Each row is a point on a tangle of strands that fork, close into loops and nearly touch. The rows are in no order.
Points whose rows are less than 57 apart are linked; no others are. Some points are linked to none.
q197: [ 30 -46  13 -41 -14  -8 -17   9  50]
q39: [ 11   6  61   3 -23  48  50  64 -48]
q278: [-71  39 -15  14  18  -3  23  -4 -12]
q721: [ -3  28 -11 -13  53  13 -51 -37  39]
q628: [-31  40 -28  67   5   7  28 -45 -52]
q878: [  9  32  21  13 -26 -42   4  81 -34]
q760: [-21  22  14  38 -15  95  54 -11 -36]
q800: [ 10   5  61 -16   7  47  39  48 -53]
q852: [-30 -34 -16 -15 -10 -38  12  23  29]
q112: [  3 -55  12 -33  19  -2  18  18 -31]
q672: [ 77   7   8 -13 -56 -34 -57  40  44]
q593: [ 12 -36   0 -39 -49  17  -4 -48  68]
q22: [-40   4  25  15 -29  51  70  25 -35]
q980: [-48 -21 -35  -3  -2 -27   9  -7  30]
q287: [ 15 -25 -26 -10  15  18 -29 -60  31]
q811: [ -3  12  52  -9  13  75  43  22 -52]
q870: [ 29  -2  12 -18  -6 -46 -30  59  29]
q375: [-16  29   7  13  39  47  15 -28 -57]
q453: [ 20 -29   9  -4 -25 -50  11  69 -24]
q737: [ 32   1 -29  33  47   1 -34 -66 -21]
q135: [ 18  -4 -31  13  37  10 -35 -64  10]
q779: [ -1  14 -56  47  12 -21 -27 -67  25]
q272: [ -5 -11  -2 -29 -37 -20 -12  -5  86]
q559: [ -9   0  -2 -24 -21 -30 -19  16  81]
q211: [ -8  38  33   1  -5 -29  13  77 -24]
q558: [ 10  31 -43  64  29 -32 -28 -63   2]
q391: [-48 -10 -46   7   5 -21  -3 -30  32]
q315: [-25  29 -40  71  10 -16  19 -48 -44]
q841: [-28  13  13   0  28  41  25  -7 -51]
q120: [ -4 -25  -3 -33 -50  -3  -4 -30  83]
q879: [ 75 -42  18 -29 -28 -28 -35  44  20]
q500: [ 84 -21   7 -17 -50 -34 -48  43  29]
q464: [ 13  28  -2  23 -39 -57  -5  84 -34]
q461: [ -6  12  32 -28  51  17  -2  20 -26]
q74: [ 17 -40  -4  -4 -31 -57   3  58   0]
q438: [-13  19  36  16  -5  99  50  12 -35]
q140: [ 20  16   1 -29  11  33 -45 -65  67]
q243: [-71  42 -22  34   6   7  32 -16 -24]
q422: [-19 -15  17 -13  21  32  33   2 -54]
q336: [  9 -35 -14 -28  18  14 -21 -34  37]
q407: [-14 -40   8 -18  22  12  27   2 -46]
q168: [-45  11  12  -8  11 -14  25  34 -12]
q172: [  4  32 -36  78  20 -34  -4 -55 -29]
q450: [-25  57  38   3  -3 -15  20  74 -14]
q65: [  5 -39  -3 -33  10  -2 -14 -10  39]
q321: [-33  25 -19   6  48   2 -15 -28  -5]
q188: [ 34 -20 -20  -9 -14  29 -29 -89  43]
q698: [ 19   0  49   8 -38  13  46  73 -58]
q960: [ 58 -51  22 -35 -12 -21 -23  32  25]
q727: [ -9 -37  -4 -17 -15 -43   7  39  21]
q684: [ 14  25 -20  39  51   7 -17 -54 -45]
q165: [ -4  34  -8  36  44  30   2 -46 -59]
q599: [-33 -13 -33  20  23   0  16 -35 -35]
q502: [-46  15  20   7 -11  35  57  24 -34]
q530: [ 53  -5 -26  21  -4  17 -40 -96  37]
q472: [  2  -8  33   0 -28 -10  46  68 -49]
q518: [ 40 -26  27 -50 -23   8 -27  -8  65]
q84: [  6  22  -1 -29  35  18 -51 -40  64]
q825: [ 60  -2 -29  10 -52 -58 -54  57  -3]
q330: [ 34   6 -19  15 -42 -63 -30  72 -20]
q997: [ 18 -32 -15 -23 -40  25 -12 -78  56]
q623: [-56  32 -20   1  35 -10  -5  -9  13]
q673: [ 14 -38  23 -12 -13 -27  30  59 -42]
q114: [-54  45 -18  55  -9  32  46 -27 -41]
q615: [-51  26  21   1  -2  12  41  36 -24]
q834: [ 21 -73  12 -37  19  -3   7  15 -15]
q309: [-19   5   8 -25  36 -12 -16  16  24]
q223: [-15  37 -19   4  59   7 -36 -37   7]
q954: [-28   1 -55  24  12 -17 -17 -53  28]
q143: [ 50  -9  44 -56 -42  12 -24 -16  69]

A piece is two or more points that can be reached from each other along the links. Count, over all rows, the pieces, the separate loops (a circle has one, a figure eight two, a Y none), the forks (points with three links) and the tips (points with one).
pieces => 4
loops => 0
forks => 3
tips => 11

Name the points in between on the shortest way along the links from the first point to the second, in order.
q727 / q673 => q74 > q453
q143 / q65 => q518 > q197
q336 / q120 => q287 > q188 > q997 > q593
q450 / q464 => q211 > q878
q673 / q811 => q472 > q698 > q39 > q800
q84 / q114 => q721 > q223 > q321 > q623 > q278 > q243
